A landscape with many valleys, sampled at points; each row gives a point and its height.
From any point a ball rolls to the lowest of the 2 points nearest to it. It stops when none of these is lower. Distance is the straight distance between rows; heights are no part of it.
nebin (h 373): [  7   7   5  -9   0  -9   0  12 -18  12  14  12 -17  -7   1  -5   5  -5
   2   3   8 -15   7   1 -10  -3  12  -5  -5   0   0 -16   3  -7   3  11
   6  20  -7   1  -1   2  22]
lamen (h 651): [-12  -9   9  11  -4   6   0  -2  -5  -1  10   9   5 -12  -5  11   1   7
   5  28  -6 -20  10  32   2   4  26 -11   8  -4  -5  16 -22   8   0  23
  -3  -5   9  -7   5  -3   0]
Gid (h 216): [  9   3  -7   8 -10 -20   9 -15  11  -6  -9 -10 -10 -15 -19   1  31   8
  -3  13   1  16   9  -2  15  -9  -9  -7   0   2  -2  15  10  -2  -5  -1
  -1 -10  12  19   6   4 -19]
gagis (h 235): [-14  11   5  24  10   5  -8  -3  -5   4  20  13 -18 -11  -6   1   4  16
   3  -6 -11 -12 -12  -9  11   5   4 -11  -3   9   8  -2   4  -1 -18   6
   8  16  -2  -6 -10  -7 -26]
zuki (h 245): [ -3 -13  -5   0 -11  -5   6  10   9   1   5  -8   8  -5   9   2 -12 -14
 -12  23  -3  -5  16  23   9   5   1  -8   6   0   2  10  -6   0   2  23
  -1 -16  -9  -7  -6   7  -5]
bido (h 284): [  2 -11  20   0   5   3 -22  11  -7   7   6   2 -24 -10   5   1 -15 -14
   1 -14 -17 -21   0   0  -3   4  -1  -6  -2   0  14  -9   3  -6  16   3
  10  14  -6 -14 -21   8   6]
kobi (h 667): [ -3 -15  -1  -7 -17   8  12  13  -7  14   1   4  13  -4  10  14 -12  -1
 -19  27  15  15  13  -6   6   1  -5  -6  -3  -6  18  -3  12   2   0  18
 -10 -13 -18  -3   3   9  -5]
fuv (h 472): [ 11  -1  14 -17 -18  11   7  18 -16  16  11  15   7   4  12   6  -9  12
  -8   4  17  17  -1 -21  -8   7   5  -3  -7 -13  13 -18  16   4  15   0
  -3  13  -8  -3   5  -4  15]
Nivos (h 258): [-19  13  -2  33  20   7  -8  -2   4   4  17   7 -11 -13  -9   3  10  16
   5 -18 -15  -8  -5 -10   9   8   3   5  -5  20  -1  -7  -2  -6 -28  -2
  13   7  -4  -9  -7   0 -25]
Fabir (h 644): [  7 -12  -7  -2  15  12 -24   2 -10  -8 -21  -1  14  -1   1   5  -6  -3
   5  12   2 -14   2   9  -8  -5  12  15   0   6  -7   5 -23   1  -2   6
  -9  -5   4 -17   1   6  23]
Zilos (h 600): [ -1  -2   0  19  16  -9   8 -15  20   1 -16  -9  -3 -14 -11   4  32  -4
  -8   5  -9   8  10  17   3  -2  -2  14   6  13 -21  -6 -15   2 -25   7
   6 -20  29  -4   2  -1  -6]
Sudu (h 248): [  1  23  17   2  -3   0   1   9  -3   8  24  11 -12   8  -8 -23  -9  16
   0 -16  -5  -9 -14 -18  -4   3   0 -15 -11 -11   2  -1   6   5   2  -7
  11  27   7  -3 -11 -18  -4]
noza (h 426): [ -1  -5 -17   0   5  -5   7   6  -5  13  -1  -6  -5 -14  13  16   5  12
 -11  -4   9   9   6   0   2   5  -4  -6  14  24  -6 -15   3  -5 -22   5
  15 -10  -5  -3  12  -6 -11]
sifel (h 428): [-10   5   4 -17  -3   3   1   3 -14   1  23  -3 -10  18  -9  -2 -20   5
  12 -25  -4 -21   0   5  -9  14   9 -14   6  -9   9  -8   1  -4  20  -1
  12  23 -10   4  -5 -10   5]
Zela (h 408): [  3  16 -14  -3   6 -19   4  10 -14  15  14   5 -14  -2 -14 -15  -2   2
   3 -10   9 -20   9  -1  -3  -1   5  -7  -2  14  -5 -21  -9 -16   0   6
   7  19  -2   7  -1  -5   9]
sefeg (h 362): [ -5   5  18  -7  -7   9  -4   7  -5  -6  35   4   5  10  -6  -2 -19   4
  10 -21 -11 -13  -8   2 -21  16   7 -17   6  -5  -2   0  -1  11  19   3
   8  11   3   2  -6 -19  -3]
kugo (h 526): [ -5  11  -2 -18 -19   2  -5   4   1   7   5  -7  -1  37   5 -17 -31  10
  -5 -25  -3 -12   2  -4  -2  16 -10  -4   3 -25  17   1   0   7  14 -26
  14  15 -11 -11  -8  -6   1]
lak (h 315): [ -4  33  -5  16   6 -17   6   5   4  19   4   5  -1  11 -24 -24   3   5
   3 -27  -5  -3  -3 -13   0  -3  -9   5 -12   8 -10 -10  -6  -8  -7  -8
   9   2   6   4  -4 -17   2]
dapu (h 266): [-20  10 -16 -12   5  10  -1 -13   6 -12  -3  -6  18  25  -3  -8 -15  13
  12 -14  -3   8  -5   5  -7   3  -7   5   3  -9  -1  19   0   3 -10 -16
  -3  -3 -12   6   2 -12   1]
Daguk (h 690): [ -4 -23  10  -6 -12  13  11  12  -2  14  -4   4   9 -15  16  22  -4  -6
 -17  26   2  21  16   4   7   4  -2  -1   3  -4   7   0  10  -2  -3  16
   1 -23  -6 -15   2  11 -10]
kas (h 80): [ 11 -17  18   0 -18   6   1   4   7 -15   3   9  12  -5  -2   1  -1 -12
  -2  31  -2  14   1   5   5   0   1 -10   2 -19  10  24   8   6  23  11
 -18 -17   5   3  -7  -2  -5]
mup (h 706): [ -3 -12  13   2   1   4  -9   2  -5  -4   4   4   3 -11  -5   7  -1  -3
  10  20  -9 -17  12  34  -7   7  24  -4  12  -4  -4   9 -17  -3  16  20
  -2  -9   5  -6   0  -1  17]
bunu (h 618): [-10  20  11   4   2   8  13 -14   3 -10   8  15   2  10 -12 -11  18   8
  17  -4  -6  10 -14  -7   2 -13   6   3  -3  -3 -13   5  -1   6 -13 -13
 -14  17  12  17   2  -8  -7]
Doto (h 617): [  9  -1 -12  -4 -13   2 -11  10  -9   7   2  -1   6  12  16   4 -26   8
 -11   8  10 -11  -2 -13  16   0  -8 -10  -7   1  16   3  -2   4   6  10
  -4  12 -16 -14  -8   4   0]
tuza (h 649): [  7  15  12   0  -5   2  18 -13  -2 -10   5  13  -5   7  -8 -14  22  18
  19   4   5  15 -16 -21   2 -18   3  -6  -4  -6 -15   0  13  10  -6 -14
 -17  20  13  27   6  -4 -12]
ropez (h 239): [  7  -1  -3   6   8  12 -22  -6 -13 -12   1  18   1   5   5   3   5  19
   6   7   6 -15 -18  -6   1  -5   7  -7   5  10   4  13  -7  14  -4   0
 -11  18   8 -11   0  -9   3]
vuma (h 427): [  5   0 -22  -1   8 -12  -4  -1   0  -5  -5  -7   3   4   8 -12   0  -8
  -5  10   9 -19   7  13  11 -10   1   2  -3  13  -6   6 -19   2  -9   8
  -7   6  -1   1   1   8   4]
sonot (h 581): [ 13  -2  -7  15  24 -15 -14 -17  11  -7 -17  -8 -13 -13 -18  -8   8 -13
  14  -1   6  -8  15  13 -10  11   3   6  17  13 -13 -13  -4 -19  11   8
   8  -9  17   4  -7  -6  16]
kebof (h 163): [-12 -19  19  -5 -13   4   1   5  14  -7   1  -1   2   0   4   1  -7 -20
  -8  30  -7   2  15  14  13   0   2  -7  -5 -18  11  23   5   0  11  18
 -14 -20  -7  -9 -17  14 -13]
poket (h 603): [ 11  -9 -11 -23  -7  -3  -2  15  -8  11 -11  -3  19  12  15   1 -31 -24
  -3   6   6  -4  13   2   3  10   7  18  -5  -5  13 -18  -6 -13  24   6
   1   9 -20   2  -1  29  14]
Gok (h 699): [ -4 -17  14  17  15   9 -18  -6  13 -10 -12   6   1 -16   8   0  10 -13
  -3  19 -18  -6   7  22   2   1   6  14   1  -5  -6  12 -11   1 -12   7
  -1 -15  15 -22 -16  12   4]
Naba (h 568): [ -5  31  16  30   2  -5  15 -10  10  -8  14  12   1   2 -31 -21   8   8
  18 -14 -20  10 -15 -13   5  -4  -4  -3  -6   7  -9   6  -4  -3  -2 -15
  -8   9  11  22  -4 -11 -14]
gapu (h 720): [  5   8  13 -14  -2   1  21  -9  -2  -2 -15   8   5  11   6   9  26   9
   6 -11   0  21 -25 -24 -21 -14   1  10  -6 -12 -19  -8   8  11  -3 -19
   1  -6  15   8  19 -11  12]
mub (h 488): [  8  -1   1  -4 -16   2 -13   9  -6  -5  10  -4   4  22   1  -3 -36  -6
  -4 -18  -8  -9   2  -3  -4  15  -9  -7   0 -17  25   9   7  -2  27 -14
   6   0  -8  -8 -10  -6  -3]
Notu (h 595): [-15  -9  -8   1 -11   4  -2 -10  -9   1   9   9   5  -4   5  18   0   8
  -4  26   8 -21   8  22  14  -1  16 -17   6   6   4  15 -10  16  -7  26
  -8   0  -2 -11   3   4 -10]
dus (h 306): [  0  -3 -12   5   4   6  -6 -17 -13 -13   3  19   5  -5  -5   3  17  17
  12  17   6 -13  -9   1  11 -12  14  -5   8  16  -1  14  -9  12 -10   0
 -20  20  13   5   3  -1  -9]
zap (h 326): [ 13  -2   9  -5  -2  -9 -12  16  -9  10   6  -1 -21 -10   8  -9 -13 -13
  -8  -5   1 -14   5  -9   0   1  -2  -3 -11  -1  11 -17   5 -14  16   6
   4  17 -12  -4 -18  11  12]
gabo (h 543): [-23 -18 -16 -13  -1   2  18 -10  -3   1  10  -9  -1  -1   9  15   0  -5
 -12  16  21 -17  10  24  17  -4  13 -13   9  12   2   5  -7   8 -11  25
  -6   0 -11  -5   8  18 -23]
bunep (h 311): [ 10   3  19  19  -1  -7   4 -19   7 -10  -7   5  -7 -14 -17  18  24   9
  10  -6 -17  14 -24  -7  -4   3  -8   2   9   3  -5   0   4   0  -1  -2
   9 -17  24   6   9 -15 -10]
lokip (h 633): [  6  -8 -16 -20  -8  -6   8  23  -6   5   3 -12   7   9  18   7 -23 -21
 -15   7  15 -16   6   9  11   9   7   3   5   7  10 -20 -13 -11  17  19
   5  11 -21  -2   7  24  10]
Sed (h 463): [  2 -14  -7 -13   7  15   2   1  -4  -4 -18  10   9   0  14   7  13  -3
  -1  15  12  12   4  -3 -10 -10  -3  10  -1   1  -2   1  11   2   0  -3
  -5  -7  -5  -6   5  14  10]
mupa (h 449): [ 11   0   2  13  -1  -4 -16  10   3  -6   1  -4   9   4  -6  -3 -23  -6
  -7 -20 -14   3   2  -6  -9  11 -16  -4   3  -9  11  12   9   0  12 -15
  11 -18   4 -12 -10 -19   0]
kiz (h 208): [  0  -3   5 -11  -2  -7 -14   5  10   1 -11 -18  -3   8  13 -12 -22 -32
 -10  -6 -14  -3   5   5   4 -10 -14  12 -12 -12   5   3   0  -5  11  -6
   0   0 -16  -4 -19  17   3]
raz (h 354): [ -7  12 -12   6  -3 -15  23  -4  -2  22  -4   2  -9  -6 -12  12  21  19
   5 -11  -5  15  -7 -16  10 -14  -9   1 -10  15  -8 -16   1 -10 -18  -8
   3 -12   3  14  16  -3 -19]
Toda (h 494): [  6 -13  -8   2   2  -4  11 -17   2  -7 -22  -4  12  -7 -15  18  25   6
  13   5   3  19   1   7  -9   2   3   7  12   5 -11   3  -4  -2 -11  -2
   3 -31  15   7  22  -5   7]
vamuv (h 369): [ 18  -9 -14  -4 -10  -7   7   2   3  -3 -29  -3  25  -5   7   7   9 -16
 -13  16  12  27   2 -16   0  -6 -13  19  -4  -9  -1   3   8  -9   6  -8
   1 -31   2  -1  13  14   8]
romes (h 230): [ -4  -9  18  11  20   3 -27   5  -4   1   5   4 -14  -9  -3   3  -6  -4
   3 -15 -17 -22  -4   0 -10  13   1   2   3   6   5  -3  -4  -5   6   5
  17   6   1 -19 -13  -5   3]
maba (h 316): [ 14 -10  -8   6 -10  -9   4   4   5  -4 -15  -1  13  -8   3   4   7  -9
 -10  21   5  16  12   9   4  -2  -4  -1   4  -3   1  13   2  -7   6  10
   1 -23   5  -3   4   6  -1]
zube (h 591): [  8 -10  -7   7  20   7 -34   4  -9 -10 -23 -12   5   3  -9   1 -12   6
   9   1   0 -33  -5   5  -3   4  12  11   3  13  -3   1 -30   2  -4   7
  -3   3  11 -20  -4   2  23]
rabap (h 552): [  6  -9   2   1   3 -10  17 -15  14   2 -22 -12   5 -13 -11  16  28   3
   2  11  -4  13  16  16  -7   2   2  10  10   4 -21  -4 -16  -4 -11  12
  13 -34  28  -3  16   0   6]
meged (h 259): [ -2  27  -2  16  17  -9   2  -2   6  15  -7   5  -3   3 -14  -7  24   1
   0 -19  -5   3 -13 -18  -1 -10 -12  13 -18   8 -12 -15  -2  -2 -19 -14
   3  -3  13   1   0 -10   4]
Mavid (h 370): [  2  15 -15   5  12 -11 -10  13   0  11  12  -5  -7   5 -20 -18 -10   8
   1 -22   2 -24   5  -6   0  10  -8   2  -6  14  -3  -8 -14 -11   1   2
  16  11  -1  -3  -4 -12   7]
bom (h 398): [ -7   7 -13  -2   7  -6   7   4  -3  11  -4  -3  -3  -4   0   6  10  11
  -5 -16   3  15   0  -8  -2  -3 -13   1  -1   5  -6  -7   4  -8 -17  -7
  12  -9  -9   3  10 -10  -2]
Zam (h 82): [-20  21 -16  11  -3 -11  19  -8  19   1   2  -7   6   6 -16 -17   9   8
   5  -5  -9  18   5   2  15 -14 -12   5 -12   2 -11  16  -1  -5 -19  -9
 -10 -11  -6  20   7  -1 -24]
tet (h 177): [-12  22 -18  -4  -4  -9   3 -11  13   1  -3  -8  12  18  -2 -19  -4   8
   7 -12  -2  12  -2  -2   7  -9 -14   3  -5 -11  -4  13   4  -2 -15 -16
  -2   0 -10  13   2  -7  -4]
Niv (h 417): [  7 -20  -5 -12   3  13   2  -8   5 -11 -26   5  22   0  13  10  10 -10
  -5  10  12  29  -3 -14  -9  -9 -11  18  -7 -12   1  12  24   0   5 -14
  -7 -19  -2  -3  10  10  10]
teno (h 592): [  2   9  -6 -11 -14   2   3   1  -4   6  -1   3   6  16  14 -14 -15   9
  -9   9  14   0   0 -12   7  -1  -7  -5  -8 -17  12   2   8  10   3  -1
 -11  13 -18  -1  -4   3   8]
gim (h 438): [  5 -17 -12  -6   0   1  10 -17  -7  -8 -14   7   3 -12  -4  18  30  13
  11  21  14  15  11   6  -6   0   8  -5  21   8  -4   2   7   1   1   1
   0  -8  11  10  17   6  -4]
Lal (h 669): [ 13  -5  16  -2  -8   4  -5  12  -8  -5  10  10  14  -9  -8   2  -6  -9
  12  15  -5  -5   6  21 -20   7  24   1   9  -9  -7   9 -16  -1  26  12
  -4 -10  11   1   7 -10  23]
rikas (h 371): [  7  14 -24 -10  -3 -18   1   7  -5   4   2 -15   3  18  10 -19 -13  -9
  -8   5  15 -28   4   6  14 -10   3   4  -6   0  -2  -4 -23   1   4  11
  -4  23 -11   2   4  16  17]
vuzev (h 158): [-15   1  11   2   2  15  -2   6  -6  15   6  13  -9  -6  14   6   4   2
 -14   0  -1   8 -11  -8   2  -6  -1  -2 -16  -6   3   2   9  12 -23  -4
   8   7 -10 -16  -9  -5  -3]
lobul (h 619): [ 23   4  21  -5 -18   2  -1  19  -8 -11  19  11  13  -5  -1   2 -11  -9
   5  12  -2  -2  -1   7 -17   5  16 -15   7 -11   0   3  -9   4  30   7
  -9   3   9   9   5 -11  11]
tepos (h 404): [  2  -7  10   1  -1  14 -16   7   1  -8  -5   5  17   6   6  -1 -20  -1
   0  -9 -11  10  -8  -4 -11   5  -6   7  -1 -12   4  12   3   5   5 -10
   2 -11   1 -12  -6 -15   6]
defaf (h 512): [ 14  10   6 -20 -19  -5  13   8  -9   0  19   0   9  20   3 -11 -17   1
   3 -16   6   7   8  -7 -20  21   9  -7   7 -22   9 -13  13   5  24 -16
   4  17  -5  16   2 -11  11]
susin (h 451): [  5 -11  -4   6 -11  -9  20  -6  -1  16  -6 -10  -7 -21  11  22  19  12
 -18  13   6  13  13   4   9   1  -5  -6   9  16  -6 -14   4   1 -17  10
  13 -16  10  -1  17   3 -21]
zek (h 666): [ -6  -6 -10 -12  -4   0  11  20 -10  11  10  -9   0   1  24   2 -26 -19
 -18   5  15 -22   2  12   7  -3  11   3   2  19  -1 -12 -22  -1   0  20
   6   7 -14 -19  13  15  -2]
neki (h 281): [-17  15 -12  30  17   4   3  -3  10  17  10   8 -16  -8  -9  -3   4  17
  10 -21  -5   2   5 -19  16   0  -1   4 -15  32  -7 -12   3 -12 -24 -12
   4   6  -8   4   6   9 -31]
rof (h 119): [-20  -7   5  -6   9   9  -9  10   4  12   7  -4 -24  -8  23   4  -6  -3
 -11  -8  -1   2  -4  -4   2  -6  -9  -2 -15   0   3 -10  15   3 -21  -2
   9  12 -20 -12 -13  11 -11]
som (h 567): [ 16   1  23  -2 -22   1   2  19  -9   5   7  12   8 -10   5   3  -4  -8
  -5   4  -9  15  -2  -4 -15  -5   4  -2  -4 -13   3  -2   3  -1  18  -1
   0  -9   7  -1   1 -11  15]
Vomov (h 450): [ 12  22   1  25   1 -11  17 -15   5   8 -12   4   5   3 -44   0  21   6
  16 -10 -10   2 -14  -9   0  -2  -5   6  -5  22 -13 -11 -17  -4   4  -6
 -11 -13  25  17  13 -16   4]
Dez (h 309): [-17  19 -14  18   4 -10  19  -2   9  20  11   1 -14 -10 -12  -4   8  10
   3 -20  -6  12   5 -12  12 -11  -3   3 -15  31 -17 -13  -1 -12 -22 -12
   1  -2  -8  13   9   7 -23]
Big (h 675): [  2  -5   9  22  13   3 -18  -2  12  -9 -14  -3   9 -12  -3  -1   4 -11
  -3   7 -18   0   1  13  -1   3  -5   6   3  -2  -2  16  -8   1 -15   2
   1 -22  10 -14 -11  -3   6]
Pina (h 162): [  6  -6   5   7  15   9 -31   6  -8  -8   5  12  -6  -3   0  -1  -4  14
   2  -4  -8 -17 -10  -7  -4   4   3  -2   1   8   5   4  -9   0   0   4
   7  12   9 -18  -9  -9   4]
Dira (h 535): [  1 -12 -14   2  20  -6  -2 -16  10 -14 -15  -9   1 -11 -12  -3  14  -6
  14   6   2  -3  20  22  -6   5   9  10  18   9 -16   1  -7 -12  -2  10
   2 -11  10   5   1   4  10]
zato (h 520): [  2  24  14  37   7  -3  14 -10  13  -3   4   3   5   1 -44 -15   8   6
  21 -27 -22   8 -14 -15  -3   6  -4  -1  -7  21  -9  -4  -5 -10  17 -11
 -10  -4  16  19   1 -15  -5]
fet (h 260): [  3   3  -5   2 -13  -9  13  -6   1  -9   1  -1  -9  -6 -14  -3  18  13
  -2  15   8  13   1  -7  12 -11  -8 -14  -2  -8   5  14  18   2  -6  -3
 -11  -2  -2  24   5  -5 -12]
samag (h 165): [  7 -11  11   9 -11   6   2  -5   7 -22   3   7   3  -9  -8   7  14   2
   4  27   0   7   1  13   2   0   5 -18  14  -6   1  25   2   7  10   7
  -8  -5  16   7   3 -10 -10]
kig (h 374): [ 14  13  10  17   5  -3   8 -16   3  -7  -7  10  -1  -5 -25  12  27  11
  17 -12 -12  12 -27 -18  -8  -3  -5   4   2  12 -12  -3  -5   3  -7 -10
  -3 -10  30  12  10 -16  -2]
pip (h 197): [-11   2   3 -16   8  -5 -11   0   4   8  -2 -25 -26   9  17  -6 -14 -25
  -4 -28  -4 -16   3   5   6  -6 -12   5 -11 -11   6  -9   4  -2  12  -6
   8  21 -24   2 -14  22   0]
mor (h 500): [ -3 -10 -17   9  31  -1  -7  -5  10  -9 -11 -20 -12  -9  10  -1   1   2
  -5  -3   6 -20   2  11   5   0   7  11  14  36 -15 -13 -21  -1 -22   4
   2   6   3 -12   7   2 -13]
bon (h 419): [ -6  -8  18 -22  -7  20  12   3 -12  -1  18  15  -6   5  11   6   1   8
   5   4  13  10  -6  -7 -18   2  10  -6   2 -11   4  -9  18  13   9   5
  -9  19 -11   8   5  -1   8]
dere (h 685): [  4 -18   7   2  23  13 -22   1  -1  -4 -21  10   0 -11  15   4  11 -13
   2  15  -2  -8   1   9  -6  -4   9  20  -4   9  -9  -3 -15  -1 -12   4
  -7   2  15 -24  -5  18  17]
Kad (h 72): [  7   0  -7   4  -2  -1 -12  -2  16 -12 -14 -10  10   3  16  -6 -13 -13
 -12  -3  -4  22  -2 -11   3  -7 -24   5  -6 -15   8  22  17  -4  -1 -16
  -3 -21  -8  -4 -11  -3  -3]
nabu (h 642): [ -5   6   6  29  16   0  -6 -13  20 -12 -16 -14   9 -11 -18   0  10  -5
  -2   6 -19   1   4  21  -1   4  -3  11   3   0 -11   3 -14   3 -27   5
   8 -25  21 -11  -7  -8   0]
bogab (h 154): [ -7  16 -12  13  -4 -22  14 -13  19  -3  -3  -7  -1  -1 -23 -12  25  -7
   4  -2  -5  17   4  -1  10 -12 -14   4  -5  -2 -11  13   1 -10 -10 -10
  -4 -16   3  24   2   1 -13]
lil (h 361): [ -7 -11  16 -14  -6  13  15  -5 -12   6  11  12 -16  -2   6  -1   6   6
   0  17  19  -9  -5  -8   7  -9   9 -12 -12 -10  13   1  19  15  -2  12
 -19  26 -11  10  -3   7   3]
sasa (h 501): [-24  -8 -24  -9   7   5  16  -9   0  -4  11 -16 -11  -4  19   0  -3  -7
 -10   2  19 -21  -1  17  18  -9  13  -2   8  22 -10  -2  -8   3 -17   7
  -5  10  -8  -1   9  18 -25]
Vovos (h 241): [ 14  -3  14  19  -1  -3  -7 -11   5 -16   1   8  -1 -14 -10   7  14  10
   8   7  -8  13  -9   1  -1   5  -1 -12  17   4  -3  11   3  -1   1   3
   3  -8  18   7   0 -17  -7]
Zifus (h 464): [-12 -16 -10 -12  13   9  -2 -11   2 -20  -7   0   7  -1  -9   6  11   3
  15  10   0  -3   8  22  -8   6  12   6  14  -1  -6  15  -7  -2  -2   4
  -6  -9   1   5   3   4   8]
Nef (h 312): [ -7  -9   9  -9 -14  10  20  -6   1  -5  13   5 -15  -1 -11   2  12   9
  -2  21  16   7   1  -6  13  -5  -2 -20  -5 -14  16  14  19  18  -1   8
 -23   5  -9  21  -3  -3 -12]
zabe (h 203): [ 11  16  -8  19   9 -12  -6  -9  10   8 -19   1  -5  -1  -3   7  26   5
  -8 -13  -9   7 -23 -20   3  -9 -20  10 -13   7  -8  -1   3   5 -21 -17
   5 -21  17  -2   2 -11  -4]
dopu (h 135): [ -4   1 -14   2   4 -10 -14   0  17 -11  -5 -19  -1   3  11  -9 -11 -13
  -8 -11  -5   1   6   7   1  -6 -18   5  -5  -8   3  12   8  -1  -5 -11
   0 -11 -13   4 -12   5  -6]
ruvu (h 680): [ 13  14   9  -7 -10  -7  18 -12   0  -8 -10   5  -1  13   0  -5  26  13
  17  -4   8  20 -23 -27  -8 -12  -1   0  -4  -8 -15  -4  12   9   1 -23
  -8   6  19  22  14  -9   0]
Poku (h 542): [  7   0  18 -22 -23   3  11   2 -10   3  10   0  16  20   8 -12 -19 -14
   0  -5   4  17   8  -5 -17  18  15   4   0 -28  15 -21  21   6  32 -18
  -5  13  -7  17   3   4  15]
vavab (h 722): [  5 -19  16  -3 -10   8   1   3  -3  -1  -4   6   0 -12  16  22  -8  -5
  -1   8  -4  23   9   3  -7  10  -1  -4  10  -8   9   0  18  -9  12   6
   5 -23  -2  -8  -3   0   2]
vade (h 517): [ 15  11   4  -3 -17  -7  11  20 -15  17   0   9   5   5   2   8   0  10
 -11  -5   4  12  -2 -18  -9   1  -2  -4  -5  -7   4 -12   2   0   8  -4
   9  -4   1  -3  10 -16  18]
vafel (h 198): [ -7  13   9   9   4   2  -1   5  -6   8  14   9 -16  -6  -1  -5   6  11
  -4  -6  -8   2 -12 -16   0  -5  -7  -6  -7  -6   6   0  12   3 -14  -6
   5  10  -2  -3 -10 -11  -6]
Mul (h 560): [  7  18  -7 -13 -15  -5  -5   0   3   5  -7  -5   5  30  10 -24 -19   9
  -3  -8   9  -2  -1 -10  -2   6  -6   1  -3 -21  10  -1   1   1   8 -21
   2  19 -12 -11  -1  -1  13]
Gili (h 153): [-18  -1   2 -15   9   5 -13   4  11  10   5 -20 -25  -1  18  -1 -12 -13
 -10 -26  -7  -4   2   1  -3  -1 -15   4 -12  -6   6  -9  18  -2  -6 -13
  14   8 -24  -1 -13  11  -6]
zop (h 340): [ -5  -3  -8 -12   3  15  -2  -4  -2 -10  -5   2  15  15   6   5  -7  10
   7 -10   3  21  -9  -2 -12   4  -7   2   4  -7   3  14  11   5  -3 -12
   2  -8  -7   0   3 -15   7]
Pifiz (h 645): [ -1 -16  -7 -10 -14  10   4   9  -5  13   2   0   8   4  15  11 -26  -2
 -18  23  18  -6   7  -6  18  -1  -7  -9  -6  -1  16  -3   4   7  -1  21
 -17  -3 -23 -10  -4  13 -11]
vuga (h 469): [ -7 -10 -21  -4  17  -2   2  -2   1  -4  -1 -15 -11  -9  18  -3   0  -9
  -9  -1  14 -21  -2  14  12 -13   6   9  13  28  -9  -7 -16   2 -18   6
  -3  14   1 -10  10  16 -11]
Zipa (h 571): [ 11  -4   6 -27 -16   5  -3   6 -10  11  -5   3  20  18  10  -6 -27 -23
  -1   3   0   9   9  -7  -7  16   8  19  -3 -24  22 -19   8 -11  30 -15
  -1  12 -14   8  -2  16  17]
Datir (h 310): [ -8   8 -12 -12  -2 -13   4   5  -5   3  11 -28  -7  12   6  -8 -12 -19
  -5  -7   9 -27   2  18  20 -11   4  -7  -1  -3   1  -6 -19  -1  10  12
   2  18 -14   6  -2  21   8]
vume (h 749): [ 17 -17   5  -8  -7   2  -5  11 -10  -2  -1   6   8  -8   6  15 -13  -9
   7  -3   0  12  11   9 -16  25   8  -3  18  -2  12  -8  15 -11  24   0
   8 -18  -1   0   0  -4  13]
pulim (h 247): [-10   2  -3 -14   2  -9  -9   8   1   5   7 -28 -26  -1   9  -3 -14 -21
  -6 -19   0 -25   2  11  14  -6  -2  -6  -2   1   4 -14  -2  -5  13  12
   5  18 -21   6 -11  23  -2]
ketim (h 473): [ -2   1  -5 -22 -10  -4   0   8 -13   6  15  -8  -6  16   2   2 -20   5
   7 -17   7  -9   4   0  -5  20   4  -7   5 -15  23 -14  13  -3  24  -1
   6  20 -18  13  -6  -1   9]
viki (h 536): [  2  -9 -10  11  26   0 -23   9   9  -8 -16 -21  -5  -4   3  -2 -12  -1
  -6  -9  -2 -26   0   7  -1  10   1  12  10  24 -10 -12 -24  -1 -11   7
   7   2   8 -19  -6   2   3]
nuvup (h 486): [-13 -11   7 -23   0  19   1   0  -9  -2  -4  10   9   8  14   5  -1  -6
   6  13   9   6   1   4  -9  -3   5   9   1 -13   4   1  11   3  12  -1
 -10   8 -15   0   4  13  14]
rem (h 379): [-12 -14 -14  -6   9  10   5 -23  -6 -16  -5  12   8  -7 -12   7  24  14
  18  17   7   3   9  15   4  -4  12  -1  14  11  -6  19  -4   3  -9   2
 -14   3   9   7  10   6 -13]
gek (h 300): [  3  10  25  -6   0  14  -7   8  -2  -2  29   8  -2  12  -5 -17  -8  11
   6 -26  -9 -10 -13 -11 -16   4   6 -11  -4  -6 -11  -2  -3  14  13  -7
   9  29  14  -4  -9 -17  -5]
debep (h 134): [  8   8  -5  11   1  -5 -14  -1  10  -1 -18  -1   7   4  13   2   2   3
 -12  -8  -3  19 -16 -23   4 -11 -25   6 -13  -9   1  13  11   6 -13 -22
   1 -13   2  -9  -4  -7  -1]

For each start below, name the point where the ball stops.
vavab -> Zam
lokip -> rof
Naba -> kas
nebin -> Pina
ketim -> rof
mup -> vuga
gapu -> kas
dere -> vuga
Mavid -> Kad
noza -> rof
vuma -> rof
teno -> Zam
lil -> Zam
tepos -> Zam
vamuv -> kas
